Each row is a point on a landscape with many valleys, with its height.
From any point a ball rolls to the lowest of the 2 points nearest to it. It stops when none of these is lower. Distance is the straight distance between rows; heights are no part of it.
<872> height 428: 26 -3 -22 5 14 17 3 23 3 -1 14 22 11 8 11 1 -24 13 4 9 6 -7 -1 -17 -27
<475> height 541: -23 15 -12 -26 3 -23 35 -10 6 -7 -26 7 13 1 -1 -16 14 -8 29 8 10 4 -12 -2 36
<392> height 284: 16 24 6 -10 -4 -6 -27 19 0 9 -4 0 -23 0 -1 8 -5 3 15 -6 9 -7 17 -7 -22
<1931> height 482: -4 2 -23 0 -10 -2 25 9 -14 6 22 -1 17 10 -19 -15 -8 7 -7 16 -7 2 15 7 -12
<792> height 527: 6 12 24 16 -4 -2 -10 20 -30 2 40 -19 -14 1 9 6 -13 -15 -38 4 -32 -8 -8 -16 5
<1698> height 211: -49 9 6 18 13 -9 17 -6 -4 -2 -35 -5 -14 -9 -4 2 33 -3 3 28 -19 18 -5 -10 4
<340> height 385: -23 -8 -10 9 12 24 -14 14 -16 -17 20 4 26 -10 10 -23 -29 -1 -11 2 10 -31 -28 10 4
<1676> height 438: -1 -5 -2 -26 -11 -10 2 -20 12 -7 -31 0 -23 4 0 5 28 10 29 -13 13 18 25 25 17
<452> height 356: 25 -14 -8 -27 -6 -7 -8 8 -4 -5 11 0 -4 20 -6 -1 -14 10 8 -1 10 -13 17 -14 -1
<802> height 530: -16 -21 -17 -9 11 0 22 -16 29 -20 -8 -7 2 -4 17 -14 0 12 31 14 7 31 31 48 -21
<1806> height 299: -30 51 17 4 10 -15 23 -11 -5 8 -45 -1 10 5 -15 -20 25 -5 17 8 -15 13 -16 2 -5
<400> height 516: -19 -15 10 -13 1 -8 15 -20 11 -9 24 -23 3 -1 5 -18 -3 3 28 4 -16 21 36 51 -6
<146> height 473: -19 15 29 16 0 11 -10 6 -28 -7 32 -4 -4 5 2 -14 -20 -12 -31 -4 -18 -35 -32 5 14
<536> height 439: 26 -2 -17 -16 18 12 20 -4 32 -2 -10 28 14 -3 3 5 -17 8 9 2 39 8 -8 -1 -18
<1564> height 392: -16 -17 -5 -15 -6 -4 -1 -21 7 11 -4 -2 14 -12 -17 -5 12 -15 -16 0 23 -4 -18 -19 28
<87> height 495: 1 -5 -17 3 -12 13 3 10 -12 11 30 -9 13 -3 -4 -13 -4 0 -17 9 -18 1 9 -14 -5
<994> height 412: 19 10 -3 -11 1 -2 22 17 5 -12 10 -1 -4 30 -15 -18 -18 4 11 4 5 9 37 32 -31
<699> height 365: -4 -2 9 2 7 17 -22 6 -15 -14 17 5 -2 -1 9 -18 -23 -3 -9 -11 13 -39 -31 1 15
<1098> height 456: -15 6 6 20 6 6 -8 -21 7 -3 -39 -6 -37 -12 -4 25 40 -12 -2 14 -5 11 11 -9 -5
<249> height 427: -36 8 5 23 10 -2 6 -8 0 3 -31 -20 -28 -14 -3 17 34 -2 -16 9 -12 15 15 -3 -26
<16> height 420: 3 13 19 -22 -7 -17 -9 -24 14 3 -19 -2 -31 23 -9 2 34 5 12 -24 3 14 23 28 19
<619> height 472: -9 -19 -19 -19 -15 -10 16 2 -8 10 25 -19 17 -11 -4 -4 -14 10 -4 9 6 6 1 -6 17
<1591> height 514: 14 -14 8 -1 -11 1 -31 -4 -11 3 22 -14 -26 -16 12 25 1 -23 -30 -17 6 -13 -11 -27 21
<1889> height 521: -2 11 -18 -14 7 11 9 -16 12 4 -47 14 10 14 -22 -15 20 -11 12 2 23 15 5 9 -18
<1607> height 545: -26 28 22 13 22 22 -21 1 -23 -6 -16 -12 0 -16 0 -22 -24 -16 -8 0 1 -21 -27 14 -24
<993> height 269: -43 8 13 -4 14 -17 10 -1 -8 -1 -16 -17 -7 -32 16 -2 2 3 28 26 -2 -14 -15 -3 15
<337> height 494: 7 -2 4 -2 -11 15 -32 -15 1 -4 9 -5 -23 9 -14 9 16 -15 -31 -18 5 -2 14 -6 -2
<257> height 403: -26 20 8 18 12 1 5 -12 2 17 -36 -21 -15 -3 -14 -4 21 -3 -8 3 -26 24 9 -2 -25
<1492> height 552: -28 2 -11 -3 17 -6 20 -5 6 -6 -42 9 2 -6 7 -4 22 -6 42 28 23 2 -6 -7 18
<925> height 216: -12 -7 5 -2 -11 -25 -7 3 3 2 -18 -15 -29 -19 18 18 10 21 26 8 -6 17 29 7 0
<191> height 384: 22 -12 10 -16 -23 -34 -10 13 -19 14 22 -17 -22 0 10 7 -30 19 18 -18 -9 -10 -14 -17 7
<632> height 275: 13 -21 -12 -28 5 -17 9 -6 4 -9 -1 11 16 23 -20 -17 -4 -7 0 -9 20 -20 -13 -13 32
<834> height 441: 4 -27 -17 -9 4 1 -9 -9 9 10 -29 0 -5 -29 18 29 9 11 29 9 26 -10 -1 -14 11
<1193> height 366: 19 7 16 -13 -13 -30 -8 12 -13 15 25 -11 -18 15 -9 4 -17 12 1 -8 -10 -16 4 -11 6
<167> height 551: 2 7 -19 -7 18 3 17 2 25 -16 -33 6 -7 -7 7 5 15 16 36 15 19 25 23 20 -18
<17> height 201: 15 -46 -35 -12 3 6 19 10 11 -14 16 14 31 13 -6 -12 -16 7 -6 3 20 -7 -14 -18 21
<1066> height 529: -18 18 -23 -10 14 3 25 -17 8 -13 -59 18 8 10 -15 -19 31 -12 25 3 10 18 2 2 1
<858> height 568: 13 -7 -3 27 -14 15 1 28 -32 -1 29 -10 -7 15 -2 5 -1 -3 -28 1 -43 2 15 -10 -13
<1979> height 305: 21 -17 -2 0 20 18 -10 9 -7 -17 10 12 4 13 -4 -13 -16 1 -11 -10 1 -46 -21 -29 21
<605> height 470: 34 -36 -7 -5 -9 5 -41 -2 -6 15 -3 -2 -10 -5 5 26 1 1 -3 -27 41 -11 -5 -22 23
<1078> height 538: 0 9 19 4 -10 -7 -20 4 -11 7 25 -14 -22 -14 9 17 -8 -17 -30 -6 -18 -7 -8 -26 10
<1540> height 344: -16 19 33 -8 -10 -24 0 -15 6 16 -1 -6 -2 -6 -11 -2 -4 -12 -21 -5 -8 -8 -30 -3 33
<1612> height 361: 20 -11 2 -19 -15 -19 9 12 -8 -6 27 -5 -8 25 -5 -8 -19 19 26 -8 -1 3 36 29 -1
<863> height 447: 27 6 -31 -3 18 12 -2 1 23 7 -9 23 8 -14 12 29 -9 14 15 7 31 13 -10 -5 -29
<1103> height 610: -13 -7 -1 7 -21 9 -6 -2 -4 3 15 -17 -3 -2 -13 6 13 -4 -34 1 -20 21 18 11 -13
<1226> height 266: -34 40 35 11 21 5 1 -20 1 4 -43 3 -8 -9 0 -12 24 -18 11 10 -6 -8 -17 -7 3
<193> height 464: -8 0 17 18 3 -13 -15 -21 5 -1 -37 -3 -48 -20 4 35 44 -12 2 16 9 1 4 -20 37
<1070> height 248: 4 36 11 0 8 3 -19 13 5 12 -24 -8 -12 -8 4 2 -3 2 35 1 10 -16 8 -4 -33
<1730> height 480: 45 -19 3 -13 16 6 -22 -6 4 -2 -2 19 2 7 10 16 -15 5 18 -24 48 -35 -29 -18 16
<1541> height 417: -30 10 27 -6 -10 -26 -6 -3 -20 16 24 -31 -3 -32 18 7 -25 5 12 12 -4 -15 -21 1 19
<1474> height 231: 10 -44 -26 -16 -7 -8 15 0 -7 -3 12 -4 26 -11 17 8 -24 26 -3 0 18 -8 -28 -14 13
<2012> height 429: 26 -4 -21 -23 11 9 1 -8 27 -6 -17 15 0 5 0 3 1 12 15 -1 31 10 16 13 -21
<1154> height 253: -14 4 -4 -5 -3 -1 -9 -4 2 -1 -22 -14 -16 -23 6 16 25 2 17 1 -2 8 23 -2 -14
<1315> height 614: 25 1 -5 19 -4 34 -46 21 -9 13 15 9 -7 -13 35 28 -5 -15 4 -8 9 -6 -2 -25 -14
<1020> height 315: 22 12 1 -16 -16 -31 -12 19 -4 15 9 -11 -20 6 2 6 -18 6 30 -11 10 -2 23 5 -11
<1810> height 536: -12 15 -20 -18 2 -8 30 -7 19 -12 -30 -1 11 9 -7 -15 36 -10 29 4 7 19 6 4 19
<1107> height 497: 11 -22 -4 10 -18 15 -2 29 -35 2 43 -5 11 -4 24 -4 -11 1 -15 11 -23 -12 -19 -26 27
<1865> height 448: 22 -13 -33 18 9 26 15 12 -8 -10 0 14 20 27 -16 -13 -7 11 -9 6 -10 11 16 3 -37
<126> height 434: -23 -4 15 -3 -2 -13 -6 -31 3 6 -25 -6 -23 -16 -2 19 44 -3 -6 8 8 -3 -11 -15 43
<804> height 524: -19 -17 -9 -3 -1 -5 31 -18 10 -7 5 -16 19 1 8 -27 1 11 26 10 -2 33 36 45 -4
<188> height 491: 28 -36 -8 0 -19 7 -42 2 -9 5 12 -7 -21 1 7 31 8 -13 -25 -30 20 -12 0 -27 22
<528> height 504: -8 -16 19 -4 -6 -5 -7 -18 3 -7 31 -17 -1 16 -4 -15 -8 6 11 -6 -16 10 38 48 -19
<2046> height 481: -19 -16 -16 5 -25 -18 24 -3 -14 13 35 -8 26 -1 -12 -12 -15 1 -26 13 -10 7 2 1 19
<1296> height 431: 6 11 -3 -28 -7 -29 30 12 8 -4 -1 -12 -4 -3 6 -11 -15 16 34 10 18 14 25 12 -10
<959> height 537: -12 -6 -9 -14 0 0 -6 -14 22 -11 -9 -9 -16 2 13 -7 9 14 29 -3 0 18 41 38 -18
<1015> height 449: -2 12 -5 -24 -8 -32 49 -2 -4 6 4 -9 16 13 -17 -23 -11 -4 20 13 16 17 12 15 14
<900> height 425: -3 -6 -11 5 24 16 -15 -10 18 8 -26 11 3 -42 18 33 -1 6 34 12 33 -18 -15 -6 1
<937> height 187: -51 9 1 34 12 -24 35 -9 2 -1 -38 11 7 6 -8 -5 37 -2 13 25 -26 30 -4 4 4
<1238> height 418: 11 -15 -18 -22 1 6 -12 -6 29 -15 -18 9 -6 -10 7 16 2 25 28 -6 29 23 27 16 -13
<1021> height 389: 15 -14 -17 11 3 34 -11 12 -6 -3 10 16 10 16 -6 -2 5 -9 -28 2 -15 -13 -3 -28 -1
<553> height 459: 20 -15 -8 20 1 42 -23 8 -18 -9 11 8 -2 27 -3 1 10 3 -32 -9 -24 18 20 7 -31
<1384> height 246: 14 -49 -17 -17 -7 -1 -4 -8 -10 1 2 -10 22 -32 25 23 -14 24 9 -10 27 -2 -38 -21 9
<328> height 620: 28 -2 -10 24 11 34 -33 24 -1 18 29 27 7 -22 44 30 -18 -3 14 -7 7 -1 -17 -18 -21
<1991> height 359: 29 -21 -22 12 7 22 3 30 -10 -16 26 14 1 20 10 1 -4 27 -4 7 -38 -2 33 -6 1
<1985> height 453: 19 -28 -12 -17 -11 -2 -28 -8 7 9 -14 2 -10 -16 12 22 -2 9 20 -13 30 -3 -4 -9 10
<1274> height 579: 7 8 5 23 -12 22 3 13 -30 5 23 -13 0 11 -5 9 2 -15 -42 -2 -30 20 12 -7 -29
<404> height 506: -18 14 6 5 -2 6 10 11 -14 21 20 -17 19 -3 -8 -9 -7 -6 -14 14 -14 -4 -4 -4 -15
<538> height 407: -10 -1 -7 25 15 31 -30 -8 6 15 -15 3 0 -44 26 33 3 -4 17 2 16 -15 -14 -14 -12
<544> height 202: 13 36 45 7 -9 -16 -10 -9 13 -1 -17 4 -24 9 -11 21 7 -7 -41 -13 -17 15 -2 9 -8
<1604> height 337: 24 -50 -17 -2 -12 1 -11 4 1 -16 31 -2 -3 27 -3 1 -5 20 -19 -20 -12 -4 21 10 23
<18> height 382: 0 7 -6 13 9 29 -12 -11 5 13 -16 0 -1 -27 7 21 9 -9 -4 5 18 -1 -5 -20 -13
<1854> height 544: -19 -11 -13 0 9 3 -10 -5 17 -9 -30 6 -22 -13 8 10 20 18 36 8 6 26 36 24 -18
<1067> height 217: -1 -46 -33 -25 -7 -14 22 4 5 -7 14 0 35 -6 2 -12 -24 1 -6 0 23 3 -24 -13 23
<1547> height 546: -1 19 16 22 -1 11 -16 25 -25 4 31 -11 -8 3 14 -6 -15 0 -12 -4 -24 -24 -6 -17 -11
<1209> height 555: -9 30 40 17 1 3 -13 12 -18 7 28 -21 -18 -11 15 -1 -26 -13 -20 6 -23 -18 -20 0 -15
<1713> height 433: -31 7 22 3 -2 -12 -9 2 -22 -2 39 -23 -2 -26 17 1 -28 -6 -12 -5 -5 -23 -27 7 9
<1716> height 363: -16 10 17 -20 -9 -31 13 -11 -2 11 -1 -9 12 -5 -8 -15 -13 -6 0 7 6 -13 -26 -2 31
<1924> height 450: 24 -7 -19 29 6 47 -8 27 -22 -5 2 16 7 20 0 0 8 11 -19 -9 -35 4 18 -7 -31
<1039> height 483: 26 -32 -34 10 6 20 22 17 -5 -19 25 16 22 11 4 -5 -8 25 -6 10 -25 -13 -3 -21 29
<1478> height 396: 7 -34 -14 -10 -10 2 -23 -6 5 -8 22 -11 -5 0 17 3 -6 11 14 -18 -1 16 27 32 -15
<312> height 188: -19 12 -5 -6 1 -24 -5 21 13 3 -19 -12 -26 -23 10 22 6 18 40 11 1 11 34 8 -19
<1777> height 169: -49 8 -6 12 5 -15 36 -10 4 4 -29 -3 12 9 -17 -11 26 4 -2 10 -27 32 10 24 0
<1234> height 535: -27 34 45 13 3 -6 0 0 -11 12 14 -27 1 -13 -3 -3 -16 -12 -26 6 -19 -9 -25 -2 -19
<1904> height 224: -20 22 7 -10 -11 -19 27 -18 9 2 -19 1 27 8 -26 -25 14 -23 1 -1 -2 10 -16 -2 15
<56> height 523: 15 -14 4 4 -10 21 -24 3 -3 -12 23 -1 -21 32 -12 1 10 -7 -39 -20 -23 4 16 3 -1
<1147> height 355: -13 -15 -18 -26 -8 -22 18 -28 13 -5 -18 5 13 10 -17 -14 34 -9 6 -10 17 13 -4 7 43
<1702> height 451: -15 -23 -2 -26 -12 -12 -8 -14 8 -8 -7 -15 -8 2 -1 5 13 14 19 -10 6 16 24 23 13
<334> height 452: -28 6 39 8 -10 -8 -6 -6 -20 -6 36 -15 5 -13 2 -15 -29 -13 -24 9 -9 -24 -35 9 26
<1369> height 587: 19 16 0 16 26 32 -21 21 -10 0 -3 16 6 0 12 -7 -20 -4 3 -1 12 -20 -10 -10 -43
<1438> height 336: 13 -5 14 8 20 22 -32 4 -13 -16 10 8 -10 9 7 -3 -23 -10 -18 -9 -4 -55 -16 -20 16
<1528> height 493: 52 -43 -6 -16 -1 4 -22 1 2 12 -4 12 -1 -1 19 31 -14 18 9 -36 39 -20 -34 -29 16
<238> height 286: -47 7 0 2 8 -24 32 -2 -1 5 -12 -11 12 -27 10 -18 2 -4 26 36 1 -1 -20 -8 16
<376> height 371: 22 -30 -24 9 -3 35 -15 15 -5 -13 25 17 4 25 1 1 6 14 -16 0 -21 2 18 -15 -5
<1753> height 194: -24 6 -6 7 -5 -2 27 -17 8 -1 -26 -1 17 7 -22 -19 20 -10 -3 2 -12 25 -3 10 -4
<940> height 377: -13 18 17 10 -3 -4 6 -14 5 1 -29 -11 -14 12 -18 -4 22 -2 -26 -8 -22 30 8 23 -20
<1389> height 277: -39 23 17 2 3 -21 36 0 0 14 -10 -13 11 -20 -6 -17 1 -2 13 24 -15 5 -3 2 3
<954> height 342: -11 3 -2 -31 -10 -24 21 -19 17 -8 -16 2 5 23 -20 -22 30 1 23 -17 1 22 4 27 41
<716> height 488: 2 17 9 3 2 14 -4 -12 -12 5 -11 -1 -7 22 -31 -14 5 -11 -28 -6 -13 2 3 -9 -25
<283> height 402: 12 -21 -19 11 8 10 19 12 -4 -17 30 18 35 -8 25 -12 -54 5 7 16 17 -10 -36 -4 16
<2044> height 522: -24 26 27 27 13 29 -23 1 -24 -15 6 -5 -4 -3 1 -17 -17 -26 -39 -4 -9 -21 -32 1 -15
<1132> height 471: -21 6 -2 9 -15 -15 28 -8 -9 17 18 -1 20 4 -27 -14 1 -1 -7 6 -12 25 18 21 -7
<654> height 250: -4 3 -4 -21 -4 -19 19 -9 13 -11 -14 18 24 22 -22 -22 7 -24 -2 -6 15 -5 -15 -8 26
<1576> height 380: 16 -35 2 -10 -13 -14 -14 -1 -3 -12 38 -19 -15 17 10 -5 -21 19 12 -18 -4 5 37 33 0
<1249> height 276: 8 36 50 0 -12 -26 4 -9 13 1 -9 2 -3 17 -20 11 8 -13 -54 1 -15 7 -23 1 6
<1762> height 345: -11 9 24 2 -7 5 -11 -30 12 -1 -8 -7 -21 17 -15 -4 26 -6 -25 -16 -19 23 19 29 -5
<1674> height 475: 21 -20 -5 16 -6 21 -26 19 -6 -11 27 7 -13 28 -3 -3 2 9 -10 -14 -18 -2 34 16 -21
<150> height 595: -1 -3 7 24 -15 16 -9 -1 -16 0 37 -20 -6 8 -1 -2 14 -8 -43 -7 -40 25 23 21 -19
<30> height 596: -1 12 -9 10 27 38 -16 8 4 -2 0 16 20 -19 12 -8 -20 -9 7 -2 27 -22 -22 6 -23
<725> height 519: -28 21 27 -1 2 -10 1 -2 -5 14 3 -16 3 -11 0 -5 -12 -7 -4 8 -2 -8 -14 -4 -4
<125> height 309: -28 48 15 12 -4 -32 41 -9 9 13 -35 11 19 16 -12 -20 32 -5 11 7 -22 21 -12 15 14
<1204> height 558: 20 4 3 13 0 8 -6 24 -25 -7 26 -5 -9 13 2 -1 -15 3 -10 -2 -37 -19 17 -19 0
<1592> height 215: -5 25 5 -10 11 -13 -2 10 9 2 -24 -14 -23 -24 12 14 1 11 45 9 5 -5 13 -4 -21
<1318> height 395: -6 -12 -13 13 17 26 -1 16 -10 -25 23 23 33 -11 23 -16 -47 9 2 6 13 -25 -35 19 7
<1719> height 335: 10 -13 -10 -17 -14 -7 -12 1 5 3 3 0 -8 4 -9 1 7 1 -1 -6 5 0 16 -4 -5
<1959> height 282: -2 -8 28 -1 -7 -4 -22 -35 16 -8 10 -16 -30 2 -8 13 21 -17 -44 -24 -13 21 21 32 8
<50> height 399: -4 6 19 -25 -19 -20 -2 -14 3 3 -1 -3 -8 21 -17 -9 20 9 -1 -12 2 -1 8 24 23
<1622> height 367: -25 -27 -28 -24 -9 -21 18 -21 2 -4 -20 -7 21 -7 -16 -6 22 1 13 4 19 19 -11 -1 32
<1883> height 467: 34 -12 -4 -3 15 18 -24 -10 14 9 11 24 6 -18 15 29 -19 7 17 -11 47 -20 -27 -7 5
<269> height 289: -18 36 47 14 11 6 -15 -21 5 -7 -18 -7 -24 -25 0 0 8 -31 -25 -6 2 -12 -35 7 8
<1348> height 490: 40 -40 -21 12 19 33 -1 23 1 -11 23 22 24 5 17 13 3 24 -1 -2 -26 -21 -10 -31 31
<1328> height 415: 12 -7 -12 20 4 40 -22 -4 -15 -3 2 10 -1 3 0 7 14 -22 -40 0 0 -10 -2 -28 -14
<25> height 484: -10 -16 6 22 -1 0 -21 -16 8 -5 -36 -6 -47 -14 -4 37 45 -10 11 12 8 5 28 2 12
<372> height 229: -33 41 40 19 13 -4 -4 -21 -8 -3 -37 -8 -8 -18 -1 -11 9 -25 -11 1 -9 -2 -37 14 -5
<1888> height 457: 29 5 -10 5 18 14 -19 1 11 12 -10 19 6 -24 16 27 -11 11 19 -8 36 -14 -17 -7 -18
<1334> height 247: 39 -20 -27 -16 12 0 7 6 21 -11 14 26 11 11 0 -1 -18 17 2 2 25 -9 -1 -17 -2
<40> height 323: -10 46 36 -5 -9 -18 17 -11 2 9 -21 11 13 18 -23 -12 4 -2 -8 -1 -18 5 -10 6 -2
<1102> height 413: -28 -12 6 -5 -4 -1 -3 -28 6 3 -11 -17 -3 -25 -4 6 25 -18 -16 9 6 -2 -25 -17 34
<812> height 329: -10 10 5 -8 -12 -22 36 -19 11 0 -4 5 19 26 -22 -20 24 -3 16 -4 -5 22 8 46 18
<653> height 492: 9 -8 5 -1 -8 5 -17 -2 -3 -5 32 1 -14 24 -10 -14 -5 1 1 -20 -23 1 40 35 -13
<154> height 306: -8 62 44 6 -1 -28 29 1 1 20 -16 3 19 16 -15 -24 6 -1 16 12 -15 -3 -21 19 -1
<1412> height 318: -18 34 1 -1 -12 -34 41 -7 20 3 -17 15 20 19 -19 -19 23 4 4 3 -16 20 -2 34 29
<190> height 455: -17 21 -10 -10 -5 -33 56 -3 3 -2 -5 6 33 10 -20 -27 7 -20 16 7 0 22 9 13 11
<1342> height 557: -18 17 -15 -7 18 0 28 -3 20 -13 -43 10 11 -14 7 -8 2 -19 38 23 26 13 -10 -7 -9
<2016> height 243: -40 9 -2 9 16 -5 -1 -7 0 2 -28 -14 -4 -25 4 -3 14 -1 15 26 -3 -2 -7 -12 -4
<320> height 58: 9 15 35 6 -20 -17 -6 -9 16 -2 11 -6 -15 19 -9 14 11 -10 -54 -11 -31 19 3 25 -2
<847> height 349: 34 -43 -23 1 -3 15 0 18 -7 -18 28 7 3 22 10 7 -10 29 0 -13 -27 2 34 8 15
<639> height 499: 44 -42 -14 2 6 2 -22 8 0 15 12 26 -3 -17 32 36 -11 24 11 -33 35 -3 -25 -18 14
<1228> height 340: 21 -8 6 -17 -25 -27 -10 12 -5 4 18 -11 -26 15 -10 5 -18 12 8 -18 -8 -5 30 15 2
<260> height 409: 28 -29 -23 3 13 21 18 13 6 -5 34 30 26 -11 30 8 -38 19 -2 14 4 -13 -40 -20 11
<1162> height 287: -34 37 12 16 19 -13 18 -19 0 -1 -51 12 -1 1 -1 -16 34 -16 21 12 -13 6 -21 -13 12
<305> height 274: 35 -13 -16 -6 18 17 -14 4 11 -10 2 24 12 11 2 -2 -8 2 2 -5 23 -32 -15 -25 8
<647> height 381: -6 10 18 -17 -17 -31 15 3 -10 14 11 -8 3 15 -16 -4 4 3 -6 0 -3 -1 -1 2 24
<2036> height 460: -27 25 2 8 4 -32 65 2 -5 12 -5 2 33 2 -23 -27 -9 -19 18 14 0 17 -4 13 -10
<1110> height 632: 1 20 -3 18 8 12 -39 20 5 15 -9 -8 -18 -39 27 25 -8 -9 23 -6 13 -13 0 -13 -34
<715> height 400: -2 -9 16 -19 -15 -31 -11 10 -21 17 13 -30 -16 -23 21 11 -26 9 12 1 -1 -20 -13 -5 7
<794> height 316: -10 40 37 -1 -18 -22 11 -13 16 10 -3 6 6 15 -21 -3 15 -15 -29 2 -13 2 -22 8 24
<179> height 474: 18 -23 -35 25 3 17 35 20 -6 -15 24 12 31 12 -14 -19 -6 3 -17 15 -24 -20 13 -15 10
<1399> height 624: 4 8 -7 19 11 25 -36 25 -3 22 12 8 1 -36 42 25 -19 6 22 0 10 -3 -13 -14 -36
<570> height 423: 9 0 -7 -16 1 -7 26 13 20 -18 -4 -1 7 15 2 -6 -12 11 26 12 21 21 24 23 -25
<969> height 421: 30 -5 -26 14 22 38 3 19 -3 2 27 44 21 0 18 12 -10 18 -2 8 -6 0 -17 -18 -20
<1071> height 496: -9 16 20 28 11 15 -16 -3 -21 -21 17 6 5 7 -11 -22 -15 -20 -38 5 -28 -26 -26 -6 6
<1327> height 603: 1 0 -14 0 6 16 -1 1 14 -4 -10 10 20 -16 7 -4 -11 -8 14 5 34 -14 -19 -10 -10
<1836> height 300: 26 -40 -13 -28 -7 -9 -9 -3 6 -7 8 7 8 25 -20 -7 3 11 -7 -15 23 -9 2 -5 26
<1984> height 297: -8 -9 -1 -3 -7 -1 -16 -13 12 8 -15 -14 -17 -12 -10 14 16 -2 -5 -7 10 13 18 4 5
<356> height 509: 4 15 -2 -11 -1 14 1 -8 3 3 -31 5 -2 24 -34 -19 20 -14 -3 -9 5 5 10 3 -22
<1827> height 508: 3 -7 3 21 -11 18 6 17 -29 1 46 -14 6 3 4 1 -6 -10 -40 9 -33 -13 -10 -26 12
<816> height 351: -3 39 48 7 12 -9 -7 -22 10 0 -32 -7 -26 -9 -9 13 13 -28 -26 -6 -9 -1 -23 -13 -4
<1925> height 408: 20 -28 -18 -7 -4 11 -17 -7 27 -13 7 7 -3 3 18 10 -10 20 26 -15 16 13 27 31 -18
<1796> height 440: -4 22 8 -21 2 -36 39 8 1 5 3 -6 7 -4 5 -11 -16 6 32 16 17 1 4 4 9
<1971> height 640: 13 4 -8 7 10 -2 -28 15 18 17 -10 3 -13 -41 29 35 -17 13 34 -4 20 0 -3 -12 -24
<828> height 343: -13 8 -2 -6 -5 10 -12 -20 6 9 -23 -3 -2 -13 -13 11 23 -17 -11 8 14 -3 -2 -10 -1
<1293> height 547: -24 14 3 -15 6 -24 21 -6 5 -9 -39 8 -7 -3 8 -9 34 -2 33 25 4 4 -17 -7 38
<862> height 200: 3 -3 27 5 -9 -7 -24 -18 11 -17 30 1 -28 22 -12 12 18 -8 -46 -24 -18 10 10 27 5
<322> height 591: 26 -2 4 16 -7 17 -41 22 -4 5 4 -4 -31 4 8 16 5 -16 -18 -19 -10 1 16 -18 -21
<1664> height 570: 20 11 3 18 -5 8 -26 11 -14 -1 -1 -7 -36 20 -9 5 1 -9 -28 -24 -20 12 27 -5 -35
<2028> height 378: -19 -25 -21 -21 -9 -11 15 -15 2 3 -9 -8 36 -14 -6 -6 2 -12 0 5 22 7 -24 -11 36
<1757> height 414: 21 -14 -28 2 14 26 9 16 10 -1 30 46 31 -13 25 17 -21 10 -8 5 12 7 -26 -19 -5
<297> height 379: 20 18 1 -14 -3 -12 9 15 -3 0 9 7 -8 29 -18 -13 -11 7 -2 -2 2 -19 18 -4 -9
<1488> height 319: 23 -45 -9 -19 -13 -4 -12 5 -7 -6 25 -3 5 28 -9 5 3 24 -17 -13 -1 -9 2 -15 36
<1906> height 489: -11 -22 -11 10 -24 -2 14 19 -29 11 40 -12 23 -2 5 -4 -21 2 -14 20 -16 -7 -9 -15 20
<1899> height 560: -15 33 11 14 18 24 -32 4 -14 1 -13 -9 -10 -18 8 -3 -14 -15 4 -3 4 -19 -14 -5 -35
<1834> height 225: 27 -28 -23 -17 -1 4 24 13 16 -20 9 20 9 27 -9 -14 -27 5 -7 4 21 -5 7 -12 13
<1538> height 293: -40 27 24 9 -4 -28 29 5 -7 23 9 -22 5 -29 9 2 -11 10 9 24 -14 -2 -3 6 5
<1339> height 556: -5 11 -14 -13 18 -2 12 4 19 -10 -39 2 5 -14 12 3 5 8 39 14 23 7 5 -6 -16
<29> height 437: 32 0 -24 13 19 37 1 21 -9 0 8 20 11 15 5 -6 -10 16 -13 3 -18 -1 6 -13 -42
<751> height 576: 13 13 -1 6 7 25 -27 11 -5 8 -5 -3 -7 -10 7 0 -8 -15 5 -4 5 -16 -2 -20 -36
<1636> height 463: -11 -28 -19 -27 -16 -11 7 -14 3 -5 7 -15 13 -12 -1 6 2 15 4 4 9 15 18 13 12
<501> height 294: -33 48 36 21 9 -31 40 0 -4 22 -18 -12 17 0 -8 -19 -2 -4 15 19 -17 -3 -14 13 -6
<282> height 548: 20 14 20 16 -11 5 -22 5 -2 -3 15 4 -39 30 -20 6 9 -4 -41 -19 -30 2 22 4 -17
<1135> height 454: 9 10 7 9 -1 25 -28 -12 -11 1 -12 -2 -13 7 -19 7 11 -26 -40 -8 -3 -2 -1 -20 -11
<1496> height 397: 28 3 3 -19 -3 -4 -1 8 9 -11 4 15 -12 35 -22 -13 -9 14 10 -6 -4 -4 34 12 -26
<224> height 605: 28 -3 -15 14 -11 24 -45 16 2 15 5 -1 -18 -12 20 20 1 0 1 -19 5 6 19 -18 -21
<142> height 462: -19 -2 -3 6 -13 -30 59 -5 2 16 10 4 31 10 -26 -21 -3 -9 1 10 -2 18 12 36 8
<1682> height 458: 19 -19 -39 20 12 19 38 11 -3 -18 1 22 33 26 -18 -29 -14 6 -19 6 -20 1 13 -3 -13
<401> height 644: 25 -14 -8 -6 -4 -7 -24 18 6 20 7 -1 -11 -38 38 30 -29 20 31 -20 25 -5 -12 -12 -15

For each start below, name the point where the ball stops.
<1369> -> <312>
<2012> -> <312>
<1102> -> <372>
<1827> -> <320>
<1234> -> <312>
<1591> -> <312>
<1110> -> <1777>
<1810> -> <1777>
<1039> -> <17>
<1924> -> <17>

Write out the way that a ball takes from each point below.
<553> -> <1924> <29> <872> <969> <1757> <260> <283> <1318> <340> <699> <1438> <1979> <305> <1334> <1834> <17>
<1296> -> <570> <994> <1496> <297> <452> <1719> <1984> <1154> <925> <312>
<1730> -> <1883> <1888> <863> <536> <2012> <1238> <1925> <1478> <1576> <1612> <1228> <1020> <392> <1070> <1592> <312>
